Points on a hilly landscape, in no order, each with its height.
From any point a ball rolls to the lowest of the 2 points nearest to it. It stops when none of these is lower. Distance is the straight distance between rows; heights are no part of it.
turad (h 382): [-11  -4  -6   3   2 -24  16   4  -5 -11   2 -11 -19  -1  -4  -2   9  -5
  12   2   1  -8 -19   6   2   7   7   2 -12  -6  16  -6  12 -17   0 -18
  -2   3  10 -27  -9  -2  -2  -5 -11   3  13  22   8   0  13   3   1]
seda (h 757): [ 12  -1 -33  -3  18 -22   8   8  15  16  15 -10   1 -12 -12 -11   6 -16
  -7  -4  14 -19   4   5   9 -20 -25  -8  -6 -10  38  -4  -4  -8   7   8
  -2   4  -4  10  -7 -17  -8 -12  16  16  19 -29   9  -3 -10  21   1]
topil (h 787): [  1 -22   4  17  23  -8   4   6   1  -4  -6  -1  -8   0  12 -16  17   4
   2  -3  10  -9  -5  10   5  -7 -24 -15   1  -2  15  12   0  13  -4  -4
 -10  -6  -4  11  -4   0  -1  -7  -3  10 -15   4  -2   9  19  -6  -2]
bag (h 555): [  4 -19 -26  26  14  -7   4   1   0   7   1 -18   0  -2 -16  -1  -5   1
  -7   1  -4 -11   0   5   1  10 -13 -21  -4  -4  10  18   4  22  -3  -1
  -8 -12 -14   8   6   6 -11   0   1 -21  -7   6  20  15  20  17   9]
vufi (h 506): [  6  11   4 -11 -10  -6 -28 -17  15 -18  19 -21   0  -5 -22  -9 -25  -4
 -16   0   5   8   1 -25   4  18  -3 -20  27   0  -3   9  28  -3  -8   9
  -1  -9 -14 -22   5  -9 -13  14   4 -15  15 -13  13   2  12  17  10]
Zedat (h 710): [ 12  -1 -33  -5   0 -26   1   3   1  11   1   0   8   2  -3 -11 -16  -2
  13  -2   8 -14 -13   7  19 -16 -12  -6  -9  -9  35 -12  -2  -3 -10  -5
   5  -6  15  -8  -7 -14  -5  -6   2  10   9   0  25  -1   3  15  10]
bemi (h 208): [ -7   9  25   1  -9  10   9  -4 -24 -11  -8  16  -7  11   1  11   4  11
  11   1 -16   8 -11  -3  -3  16  11   9  -8   5  -6  -4  -1 -14 -14  -5
  11   4   6 -26   5   1 -10   3 -16  -6   9  22  12   9   8  -3  -6]
Livi (h 283): [  2   2 -21   5  -5   6  10   2   1  14  -6  -6   3 -15  -9  12 -15  -1
 -11  -8  -7 -19   6  13   3  -1   3  -2  -3   5   1   1  -5   1   5  -5
 -11   9   5  17   6   2  11  -2   2  -8  -4   8   9   6  -7   2  13]
Fuluk (h 763): [  0 -15 -10   4   9   8   1   4  15   3  -6  -1  -6  -1  23  -5   2 -18
   6 -15  13  -2   5   7  -3 -11  -1  -2   0  -2   4  11  -5  19   5  -8
  -8  -8  -3  18  -3   1  28 -14  12   2 -19  -1 -23  -1   2 -17 -14]
sasuf (h 327): [ -1 -11  35  18  -6  16   0  -6 -15 -11 -16   5 -13  13 -12   1  12  16
  -5  16  -7   9  -6 -22 -12  20  -1   3   4   0 -21   2  12  -3 -10   0
   1 -11 -20   1   2   3   2  14 -12 -10 -12   6   4  13  18 -12   4]
nos (h 17): [ -1   3   6 -30 -12  -3  -8  -3   9  10  -3   5   9   0  34  -6 -10   2
  17   7   2  14   5   6   2 -22   4  -3  -1 -11 -20  -1 -11   6   5   7
  12  -5   6  -1 -13   6  13 -12  13  15  -4 -12 -25 -14   1 -16 -17]
pokel (h 53): [ -3   1  -1  11  10  16   1   7 -13  11  -8  11  -6   6  14   9  -6   0
  -1 -14   9  -1 -15   4   3   7  -4 -20   2   5   2  16   0  27 -15  -5
  -1 -16  -9  10  17  -9  21 -15 -10 -16 -11  14   3  17  18  -9 -10]
lalin (h 798): [  5 -20  17  25  18   8   0   0  -5  -5 -11   3 -16   4   1 -12  24   7
  -7   5   8  -1   6  -5 -10  -3 -23  -2   6   3  -7  17   9  18   3  11
  -8 -13 -18  17   3   2   5   1   1   1 -20  -3 -12  12  20  -9  -9]
fidi (h 182): [-17  12 -11 -18  -4   8   9  10   2  20  -6  17   7 -11  11  -9   2   0
  11 -17   6   2  -9  28   4 -16  28   7 -12  -1  11 -22 -21  -2  -2 -10
 -18  22  11   2  10  -8  31 -26  -4   3  -3  12 -25   3 -23 -15   8]
Pagep (h 309): [  8  16  -5 -15 -28  14 -31   0   1   5  18  -9  21   3  -1  22 -37  11
  -1   4 -10  13   3 -13   0  -1   4 -15  17  -7 -20   4  -1  10 -12  14
  26  -7   3  -4   7  -4  -3   9   5 -13   2 -16  24  -4   2  14   5]
Sese (h 140): [ 10  11   6   0  -1  21   5   4   0   4  -9  11  -1  -1  14   3  -3   8
   0  -5  -5   6   3   4   5   0  -7  -8   2   3   1   8 -11   7  -5   7
   2  -1  -1  10  10  -3  12  -4  -9  -3  -2  12  -7   3   6 -13  -7]
kef (h 432): [-11  -3  19  16   9 -13  16  -1 -13 -28  12  -3 -28  12   5   1   9 -14
  15  11   6  -5 -12  -4  -8  22  -3  -7  -4  -1  14   0  18 -20  -4 -17
   0   3 -10 -34   3   0  -9  -2 -19   6  16  19   7   9  24   0 -13]
kiga (h 347): [ -7 -11  14 -13 -16  -5 -10  -2  25 -11   4 -17 -12 -15  -9 -14  -5   4
 -23   2   3  11   7 -14   5  12 -11 -15  25   2 -15  -1  17 -10   6 -11
 -14  -5 -10  13   0  11   3   7  -8   4   1  -8 -10   1   3  -2  12]
beze (h 341): [  5  -3  -1  18  -3  -1   3 -11  -4 -10  -7  -7   4   7 -14  18   9 -16
   1  -2  -9  -7  11   2 -16  16  13  29 -11   5 -23   6   4  10   8   0
  -8   1   5  -9 -13   8 -16  19  15 -25  -8 -11   6 -10  -6   0   0]
Rilez (h 861): [ -4  21   0  -3  20   3  24  -8 -11 -15  18  12   3  13  12   7  19 -22
   0  -7 -11  10   5  13 -19  14  35  26 -21  19   7  -6 -16 -15  12  -6
  10  29   4 -10   4   3   4 -10   4  -2  17  23 -16 -10 -21  -7 -15]
Vifi (h 389): [  6  14   5   8  -6  -3  11  -7  -9  -3   3  -1   5   8 -18  23   8 -11
  -1   4 -21  -4   7   2 -13  14  12  30 -16   9 -12  -1  -3  -8   8   7
   4  14   5 -11  -7  -1 -20  11  10 -14  16  -5  17  -8 -11  11   2]
ven (h 220): [ -8  -6  23  -9 -10  14 -14  -4   6  -7   0 -18  11  11   3  14 -13  -3
  -8   2   9  14  -1 -19 -17   8   8   0   3   0 -41   0  16  13  -1   3
   8 -18 -21   2   9  12  13  15  14 -16 -18 -12 -13   9  17 -20  -8]
nel (h 47): [ -3   2  10   5 -12   2   4  -4  14 -16   5 -17 -15  -2 -13   5 -10  -2
  -4   3  -8   5   2 -14  -4  23  -2 -11  11   2 -12  -1  16 -11  -1  -6
  -6  -7 -15 -11   2   3   1  10 -11 -12   4   8   0  -2  17  -5   7]
Padi (h 443): [-14  11   4   2   5  13  15   2 -21  -1  -7  19   0  -4 -13   6  11  10
   4  -3 -19  -3  -2  19  -5   8  35  24  -8   9  -6 -21 -12 -13  -4  -3
 -17  19  17 -13  -1   4  -1   3  -7  -9   2  25 -10   8 -18 -10  18]
zugo (h 431): [ 14  14  -8  -2   1  -6   3  -9   6   1   7  -2  -3   1  -7  17   2 -16
  -3   2  -7  -5  10  -7  -1  11   4  16  -6   2   2   7  -1  -7  13  16
  11   9   4  -9  -6  -4 -26   7   9  -2  24 -16  17 -12  -9  14  -5]
Repi (h 340): [-13   2  -4  -5  -1 -17   6  10  -8  -1  -1  12  -9  -2   7  -2   9  -3
  14   0   6  -5 -20  15   9   0  15   3  -5  -3  16 -13  -1  -8 -17 -17
  -1  10  17 -19  -3   0  -3 -15  -7   1  10  22   9   6   0   6 -10]
tenub (h 750): [ -2   2 -16  -3  11  -8  15   8  13  18  -6   5  -3 -10  20 -10   2 -24
   8 -12  11 -10  -7   9   5 -22  -3   0  -9  -2  23   2 -13   8   1  -7
  -3   2   5   7  -5  -5  22 -25   9  10  -4  -8 -20 -17  -6  -2 -16]
befor (h 476): [-17 -26   9  12   1  10   1   2   1 -14 -10  -3  -8  -9  -6  -5   7   6
  -2   3  -2   6  12  -2  -1 -10  -1   4   7   2 -21  -2   8  -1  16 -10
 -19  -7   7   9  -7  13  14   8   5   3 -27  16 -19  12  -6 -24  18]
vivap (h 313): [ -2  -7  20 -14  -6  -5 -22  -9  22 -22  11 -16  -7  -2  -4 -15 -18 -10
 -20  -2  19  12  -2 -26  -3  13 -20 -18  28  10 -16   2  32  -1   1   1
 -12 -11 -20   8   6  -1   5  11   2   0  12 -18 -13   3  13  -1  -9]
Sot (h 139): [ -2  11  16   5 -12   1   9   3  -7 -10   1   2 -12   0  -8   4   0  10
   1   7 -24  10   2  -7  -2  14   5  -1  -1   1  -4  -2   0 -28  -1  -2
   6   5   4 -19   3   3 -10   6 -15   1  14  13   4  -8   4  -2   5]
Levo (h 694): [  1  -5 -20  -3  -6 -25  -8   5  12   5   3 -15   0  -3 -13 -17 -10  16
  12   6   4  -8  -6  -1  17 -10 -10  -7   4 -17  15 -14  13 -13   2  -8
  -4  -4  15 -13  -4   1 -12   6  -3  14   4   4  15  -8   9   5  12]
Zezov (h 419): [-15 -23  -7  -2 -14  -4  -2  11  26  -1   9 -23   0 -18  12  -7  -8  -6
 -12   8  15   7   4  -7  10 -14  -9 -20  14  -2   0  -9   8  -2  10 -22
 -21  -7  -6  19   7  18  33  -2  -3  10 -24   0 -24  10   7 -10   7]
zas (h 449): [-16 -37  -6  16  -8  11  -3   9  10  -4   0 -18   3 -11   1   7   0  -1
  -7   1  10   0   8  -4   2  -3  -4  -9   2   1 -11  -1  11   6  13 -13
 -20  -8   0  19   1  24  17   7   2  -6 -27  14 -18  19   2  -6  16]
fes (h 769): [  3 -12 -25   0  19 -12  14  15  19  10   5 -16   6 -14  -5 -15  19  -4
   3  -5  12 -16 -12   7  10 -36 -28 -17  -7  -4  38  -5 -10   1   0  -3
  -9   5   0  19  -5 -10  -1  -6   4  21  -6 -21  -8  -9   1   2  12]
Gef (h 212): [ 12  22  15  -7  -6  22   7   5  -3   5   1  20  -1  -9   3   3   6  18
 -12  10 -26  12  10  -7   4   6 -14  -1   7   1  12  -3 -15 -16  -7  13
   8   6  -2  14   8  -5   2  -7 -15  16  12   2  -1  -2 -10  -2  -2]
Dozan (h 852): [ -3  19  -2 -13   5   3  13  -2  -5   1   8  17   9   9  18   1   6 -15
   5 -11  -3  13   0  21  -8   5  39  24 -19   4  -6 -16 -22  -8   7  -4
   1  24  12 -13   1   1   8 -11   2  -2   8  19 -28 -12 -21 -12  -5]
tal (h 370): [-16  15  11 -27 -15   8   1  -1 -18  11  -3  21  11   6  10   9  -2  28
  19   5 -15  16  -3  13  -3   0  31  10 -11 -13 -24 -14 -16  -8 -17   7
  12   5  12 -20  -6   4  -6  -3  -9  -2   7  20 -12   1  -3 -15   8]
Nomil (h 350): [ 12  21   0 -14 -11  25 -13   4  -2  10  12  -5  13   8   1  22 -30   3
 -13  -6  -9  20   1 -15  -2   2  -6 -20  16   3 -17  13  -3   5  -8  13
  24 -13 -11   9  15  -7  11   2   1 -10   3  -6  11  -5   2   5  -5]
Kug (h 234): [-13  23 -14 -30 -11  -9   7  12   6  19   3  18   7  -5  26  -1 -10   2
  15 -11   9   8 -15  24   4 -14  28   1  -8  -7   1 -17 -19  -5 -13  -9
   0  12  13 -12  -3  -8   9 -28  -2   2   1  12 -25  -2  -8  -8 -12]
Mazat (h 479): [ 18   2 -33  11  14 -17  12  -3  -6   9   9  -2   4   2 -15  12   2 -11
   0   5  -3 -18   7   5   0   6 -11   7 -10  -2  19   3  -5  -1   6  12
   7   7   7   0  -2 -10 -25 -10  17  -2  20 -14  29   2  -7  25  -3]
puzu (h 581): [  2 -13  -4  33  16  -7  -7  -4  -6  -3  -5  -9 -11  10 -10   1   4  -1
   1   0   8 -10   2  -7  -6  11 -11 -10   0   1  -6  24  18  31  -1   6
  -8 -12 -22   4   9   4 -12  14  -1 -22 -12  -3  14  19  26  14   2]
Mavo (h 328): [  5   3 -11  -9  -6   3   5  11   7  14   0  -8   8 -15 -15   4  -1   7
  -9  -1  -3 -11   9   4   9 -13  -9  -2   2   2   5  -5   1 -16  13   2
 -10   7   0  17   0  -3   3   6   2   8   5  -9   7  -2 -17  -1  21]
koti (h 541): [ 17   5   0   8  -2 -18 -34 -23  -1 -13  11 -11   3  14 -16 -12 -15  -6
   4   8   5  -7   2 -22   6   7  -9 -13  10 -10   8   9  37  12  -9   6
  10  -9 -10 -31  -1 -10 -23  17   6 -12  11 -13  28  -4  11  21   2]
kiped (h 630): [  6  -2   7  26  16 -10  -9  -2 -25  -5  -2   5  -5  20   1  -3   2   8
  18   8   9 -17 -12  -4   4   9 -15   1  -4  -7  15  15  11  13 -10  -1
  11  -8  -4 -20   3  -5 -22   7 -11  -1   1   4  29   7  20  14  -1]
budu (h 412): [  3  -4  18  -2   4  12  -3  -5   4  -7 -14   5  -4  -9 -19   9  19   0
 -15   7 -13   4  11  -5  -2  14  -3  14   6   8 -19   5  -1 -11  19  13
   6   4  -8  16 -14   3 -16  19   3   8   4 -15   7 -14 -17   2   6]
mizi (h 833): [  5  -2   6   9  12  22   2  -5  -3  -2 -10  15   2   6  18   0  11 -10
  -9  -8  -7   9  23  10 -17   4  16  23  -8  11 -12   9 -18  15   8  10
 -10   9   1  15  -2  -4  11  -7   7  -9 -13   8 -28  -6 -17 -19 -11]
zatif (h 406): [ -8 -12 -30  -8  -7 -29  -1   0  22   7   1 -29   9 -17 -22  -4 -13 -18
 -13 -11  10 -20   5  -2   5  -4   9  -2   2   1   4 -10  23  -9  17 -19
 -21   0  -3   9  -1  16  -4   5  17  -2   1 -13   1  -1  -6  13  22]
funul (h 222): [ -5 -15 -11  14  -5  13  -3  -4  -5   5 -13   4  10   6   8  15  -5  -7
  11 -16   2  -2   8   7 -15   0  21  13  -6   5 -22  12  -8  30   3  -4
 -11  -2   3   9   0   9  12  -1  11 -25 -23  12  -3  10  -7 -11   0]
gifon (h 396): [-14 -13 -19 -12 -10 -19   5  16  26   7   2 -29   1 -21  -1 -13  -2 -11
  -3  -3  11  -7   0  -3   5 -27   6 -10   7  -2   5 -18  16 -12  17 -30
 -24  -2  -2  15   0  13  20 -11  -1  12 -16  -9 -18  -6  -1  -6  22]
Getus (h 168): [  5  -8 -10   1   4  11 -21 -16  10  -2   8 -12  16 -11 -15   6 -18   2
 -20   0   6  -1   3 -14  11   4 -15 -27  27   6   1  16  12  12   4   4
  -2 -14 -13  16  13   1  -8  17   1 -12   0 -16  21  17   2  29  -2]
Pibav (h 742): [ 11   8 -19   6  25 -23  26   9  -2   4  13  -1   1  -7  -1  -9  16  -5
   6   6  11 -20  -4   8   2 -18 -26   2 -10  -5  47  -7 -12 -12   6  12
   8  15   7   4   0 -12  -8 -25   5  24  15 -14  16   2  -5  19  -1]
mag (h 727): [ 11   5 -16   4  11 -20   9   8  -6   0  13   5  -7   1   8  -8   2   3
  10   1   3  -7 -10   5  10  -7 -16  -7  -5  -3  41   2  -9  -8  -6  -2
  13   1  10  -7   2 -14  -8 -19  -5  11  14   0  22   8   5  16  -5]
dev (h 232): [ 17  10  26  -6  -5   9 -11  -6 -11   7 -12  11   5  14  14  -3   7   3
  -3   8  -8  14   5 -19  -1  -4  -8  11  -4  -8  -8  10  -9   5  -4  20
  26  -1  -7   6 -14  -8 -16   5   5  14  11 -25  11 -20  -4   6 -21]
zove (h 407): [-10   5   3  -4 -16  22   3   0 -19  10  -8  19  16  -6  -8  12  -4  30
   9   0 -16   5  -3  13   0  -5  24   8  -3   0 -26 -11 -21  -5 -11   7
  -8  10  15   4   5  12   3   4  -7 -10  -9  21  -9  12 -15  -5  18]
bof (h 500): [ -7 -19  13   7  14   3   5   5  13 -11 -10   3  -9  -5   2 -21  24   0
   3   1   1  -1  12   7   0 -20  -5  13   1   5  -5  -6  -4  -4  18  -9
 -18   6   3  13 -15   5  16  -2   6  18 -27  -1 -28  -4 -13 -22  12]
Roko (h 471): [ -3  -4  -7  -2 -11 -18 -14 -20  17 -12   8 -17  -3 -18 -26  -4 -12  -7
 -12  -2   1  -6   1 -10   5  14   2  -7  20   7  -8   7  22 -12  15  -5
  -6   2  -6 -11  -1  10 -19  17   2  -8  11 -13   6  -1  -5  16  12]
mutid (h 304): [ 17  10  24  -1  -1  13 -14  -3 -22   5  -1  22   4  11  10  -5   6  28
   9  17  -4  12  -1 -10   9  -7 -19  -1   2  -8  12   3  -9   1 -11  18
  30  -4   2  -2   1 -13 -10  -1 -14  21   8  -6  18  -8   3   9 -12]
bog (h 438): [ -4  -8 -24  -1  -3 -22   2  -9  20  -3   7 -25  -6 -18 -13  -2  -6 -25
 -15  -4   1 -11   7   0   1  14   3  -7   1   2   4   9  18  -6   5 -11
 -14  -4  -8  -1  -2   4  -4   2   8  -8  10 -10   1  -9   5  11   2]
rela (h 659): [  2 -15  -6  15  -3 -19 -20  -6  -6   3  -8  -7   4  19  -1  -2 -17   6
  25   1  11 -15 -14  -1   9   0 -10  -3  -5 -11   4   5   9  16 -12  -2
  11 -13  13 -23  -5   2 -12  17   4  -4  -5   2  23   1  14  15   2]
risi (h 388): [ 21  31  17 -11  -6  16 -21   4  -9   4  19   8   4  19   7  10 -22   9
 -14  -2 -16  18   5 -18   3   8  -5 -14   5  -6   0   7  -2   3 -19  18
  29  -8  -7  -4  13 -23   2  -1  -5   0  17  -8  14 -17   5   3  -9]
vufiz (h 492): [  1  -5  17  -2  18   1   9  10  -2  -4 -10  11  -9  -7   0 -15  36  11
   8  13  -6  -4   5   8   5 -18 -12   9  -1   6  13 -14  -3  -8  10   2
 -12  15   7   6 -12  -2   1  -1  -5  20 -13   1 -18  -3 -11 -13  12]
Feb (h 679): [ -9 -22  -3   3  -7 -24 -14   3   3  -2  -3 -19   2   3  -5 -12 -16  12
  21   1  14 -11 -10   4  10 -10  -7 -15   2 -13  -2  -7  14  -2  -4 -13
  -4 -12  12 -18 -11   9 -11  19  -2   7  -5   8  13   0  23   4  14]
patuv (h 371): [  3  -5  31   8  -8  17  -2 -10  -6 -15 -14   1  -9   5 -14   1  10   5
 -11  10 -11  10   8 -19 -13  19  -4   8   7   1 -25   7   8   1   0   8
  13  -6 -15   1 -13   2 -18  13  -4  -4  -3 -13   6  -7   5  -2  -3]
sir (h 522): [  9  -3 -34  12   6 -10   1  -4  -4   9  -1  -7   8   3 -15   9 -14  -3
   3  -5  -3 -24  -3   3   3   3 -13  -3  -7   0   8  15  -2  11  -6   0
   0  -3   3  -1   1   2 -18   8   7 -16   1 -12  24   8   5  19   3]
gamop (h 481): [ -1  12   6  18  -1 -13   1  -7 -12 -13  17 -14 -17  10  -7   4 -11 -15
   8   2  -1  -4 -12 -12  -2  21   0  -8  -9  -3  12   9  16  -7  -7  -5
   5  -5  -8 -31   4  -4 -14   2  -6  -8  22   5  17   1  18  13 -13]
lerim (h 280): [-11  -5  22  23   3  13  15  -5 -18 -17 -12   6 -18   5 -14   6  14   6
  -2   5 -15   4  -2  -4 -15  23   9   9  -4   6 -12   2   8  -7  -8  -2
  -9  -3  -4 -16  -5   2  -5   5 -14 -18 -11  27   1  13  13 -10   9]
Zor (h 246): [  8  -2 -15   2 -12  14 -26  -4   4   6   5 -13  17   1  -5  15 -25   1
  -4   5   2  -5  -1  -8   0   2 -11 -17  14   1 -13   8   4  18  -2  -1
  13 -14  -2   4  15   9   0  19   1 -20  -9 -10  28  14   9  21   0]
bodam (h 442): [  6 -19  12 -14   4   4  -5  -5   8   0 -13   7   2 -11 -18  -4  19   0
 -16   3   2  -1  14  -4   6 -10  -7  12  12   6 -11  -2   9 -10  27   9
  -9   4   1  27 -14   6 -15  22   8  25  -4 -26  -5  -7 -23  -3  14]
guf (h 821): [  5   3  18  11  16  19   8  -4   1  -6  -8  16  -8   2   9  -5  29  -9
 -22   8  -9   7  23  -3 -15   6  -2  15   3   8  -2  11 -14   4  12  17
  -1   4  -5  21  -8  -6   4  -6  12   7   1 -13 -18  -5  -6  -3 -14]
Vipoz (h 156): [ 11  12  16 -25  -9   3  -8  -4   4   5   0  11  13   6  19  -7  13   4
   1   9 -10  21  10  -6  -1  -3  -3  15   0  -5  -8  -6 -11 -12   0  23
  26   4   7   5 -12  -2  -9   1   8  28  15 -18 -12 -25 -17  -6 -16]
sodo (h 843): [  0   6  -4  -4  19  12   6  -1  -6   5  -8  20   8   2  20  -4   9  -4
   4  -9   0   8   9  24  -9   0  27  31 -18   5  -2 -10 -19  10   6   3
 -10  19  12   3  -8  -3  10  -8  10   1  -7  10 -28  -7 -25 -16 -10]
vusim (h 145): [ -1 -12 -21  13  -2  15   2  -2   3   9  -3  -2  -1   0  13  13 -18 -17
   1 -19   9  -2  -3   8  -6  -1   8  -6  -5   9  -5  15  -4  32  -5  -9
  -3 -14  -4  14  10   6  26  -8   7 -22 -20  15  -8   9  12  -6 -17]
nen (h 777): [ -2 -16 -12   5  17   3   7   8  17   4   6 -11   0 -12   6 -10  18   0
  -3  -7   7  -9  -2  11   8 -24 -29 -26   0   5  24   9 -10   8   4  -2
 -13   0   1  27   0  -5  13  -5  -3  16 -19  -1 -16   5   2  -7   6]
tirek (h 738): [ -1  12 -29 -17  -2 -24  14  11   5  23   1  -7   8 -11  10  -7 -11  -7
   9 -14   8  -9 -20  14   8 -24   1  -3 -12  -5  23 -18 -12  -3  -7 -17
  -4   2  10   2   4  -9  22 -24   0   5   1  -2  -7  -9  -7   1   1]
Gipub (h 97): [ -2   6  17 -25  -8   8  -9   0  12  13   0   3   4  14  28  -4 -12  -7
  -4   0   6  21   9  -4  -9  -9  -3  -5   8  -2 -22   7  -8   8  -3  10
  18 -13 -12  13   2   2  17  -3   7   7  -6  -8 -23 -13  10 -18 -25]
bodil (h 372): [ -4 -16 -17 -12   3 -10 -12   0  21   5   0 -16  18 -16 -22  -4  -7  -4
 -18  -6  12 -12   3  -3  15 -12  -8 -13   6   8   3  -4  15  -2  21  -2
 -12  -4  -2  21   2  17  -7  15   5   6  -1 -17   1   1 -13  19  15]
lafep (h 521): [ 13  11  -5  11  -5 -18  -9 -12  -5  -5  17 -15  -3  12  -4   8 -13  -9
   7  -2  -1  -9  -2 -11   1  17  -2  -2  -5  -7   4  15  15   8  -9   1
  11  -6  -2 -29   2  -6 -25  11   7 -22  13 -14  24  -9  14  17  -7]
mev (h 605): [  3  -7   8  30  15  -2   7  -1 -21  -4 -15  10 -14  16  -1   5  15   8
   0   4  -2  -5   0  -4  -7  14 -12  -3  -4   6   5  14   1  15  -6   9
   2  -8  -6  -7   9  -3 -12   2 -10  -8  -5   2  19  16  20   5  -2]
ramur (h 169): [  0  -5  26  -6  -1  18 -12  -4  -4  -1  -4  -2   0  22  19   2 -12  -7
  -3  -4  13  16  -2 -10 -24   6   3  -3  -1   0 -34   8   7  20  -3   6
  12 -21 -25   4   7   1  21   0  10 -13 -18  -6 -21  -4  13 -30 -21]
lata (h 809): [  4  -8  26  20  20  12  12   0  -6 -16 -11  19 -17   6  18 -14  33  -4
   2   7   3   8   5   3  -9   4 -11  11  -1   8   6   8  -6  10   8   6
  -5   1  -7   7  -6 -10   8 -14  -3  10 -15   4 -22   5   2 -13 -16]
gul (h 373): [-15  -6  -4 -12 -15 -14  -3   6  32 -11   4 -23 -11 -15 -14  -9  -2  -5
 -19   2   2  -1  11  -9   9  -2   7 -10  21   4  -9 -10  16 -25  23 -17
 -25   5  -9  15   4  12   8   0  -8   9  -4 -10 -15  -7 -13  -6  14]
Nefu (h 92): [  2   5   9 -28  -9  -3  -3   1   8  12  -8   7  14  -3  16  -9   3  14
  14   9  -4   6   4   2  -2 -24   3  13  -3  -9  -8 -16  -8  -9   3  12
  12   6  15   2 -14   3   3   1   5  20   5 -12  -9 -18 -13 -15  -2]
nugi (h 284): [ -1  -9 -19  10  -4   5  -6  -3  -2   6 -10  -2  15   1 -14  25  -4  -9
   8  -3  -4 -15  10   3 -11  -4  11  14  -8   8 -23   9  -8  23   9   0
  -6   3  10   1  -5  18  -4  19  16 -25 -18  -6  10   7  -9   1   3]
naba (h 285): [-17  12 -10 -19  -7  -9   4   6  -6  15  -8  27   7   1  16   3   2  12
  17  -4  17  -3 -20  28  18 -12  15   9  -9  -6   6 -14 -21   6 -20  -2
  -3  14  23  -3   0  -7   0 -18   1  -1   7  16  -2   8 -21  -1  -9]
pefef (h 209): [  8  22   9  -6 -15   6  11  13  -5  -9  17  12 -12  -7  -3  -5   3  18
  -1  15 -24  13  -1  -9   8   3  -6  -7   8  -3  19 -15  -2 -33  -5  -1
  17  10   1 -11   6  -7  -1 -10 -27  21  25  13   5  -9  -4  -3   4]
fovol (h 279): [-14  17  23   0  -2  14   3   0 -33  -8  -2  37   2  10  12   3  17  23
  11   5   2   9 -17  12   0  15  18  14  -5  -4   4  -4 -19 -10 -26   1
  10   8   9 -10   0  -6 -15  -8 -11   8  12  22  10  10  -7   6 -11]
Vusi (h 726): [  5   7 -36 -13   0 -23  14  11  -3  16   1   5   8  -3   0   3 -12  -3
  10 -11  18 -17 -20  17  11 -18   0   8 -17  -5  28 -12 -16   1 -10  -6
   3   1  14  -5  -2 -18   7 -23   2   1  18   7  14   1 -14  16   5]
Pozon (h 470): [ -8   6  10  -1  10   7  16   2 -12  -6  -7  13  -5  -3  -4  -5  23  10
   4   4 -10   1   1  13  -1 -11   9  19  -6   3   4 -26  -8 -23  13  -3
 -11  19  14  -8  -5  -1   3  -3  -8  16   7  11 -18  -3 -17 -11  14]
pak (h 229): [ -7   2 -20   0  -2  10  12   5   1  13  -8   4   6 -10   4   4  -6  -5
  -1 -17   1  -5  -1  22   3 -13  19   3  -8   1   1  -8 -14   6   7  -9
 -16  12  11  16  11  -1  26 -13   1  -8 -14  17 -16   6 -17 -12  13]
natop (h 269): [ -5  -8  26  -4  -2  14 -20  -5   8 -12   7 -17   1   6  -5   4 -17  -2
 -26  -6  18   8  -4 -24  -9  17  -9 -13  26   6 -25   4  21  14   0   6
   0 -24 -25  16  22   6  16  15   4 -13 -11 -20  -7  13  14  -7 -16]
pugon (h 361): [ 19  21  13   2  -9   9  -7  -2 -22  -5  13  15   0  15   0  10 -11  15
  -1  11 -12  12  -1 -20   3  11  -4   3   0  -2  13   8  -7  -6 -18  15
  33  -2  -3 -15   7 -12 -13   2 -13   4  19  -2  28 -11   4  10  -7]
dobif (h 334): [-17  12  24 -22  -8   7   7   2 -18  -1   8  28   2   5  10  -6  14  16
   8   6  -5  25  -5   9  -7  12  31  13  -6  -9  -8 -17 -19 -19 -16  -4
   8  15  11 -24  -5   9  -6  -4 -14  12  11  25 -16  -3  -9  -5  -4]

For each start below, name the point where the ball stops.
befor -> nos
vivap -> nos
mizi -> Zedat
pugon -> nos
vufiz -> Sot
budu -> Sot
Roko -> fidi
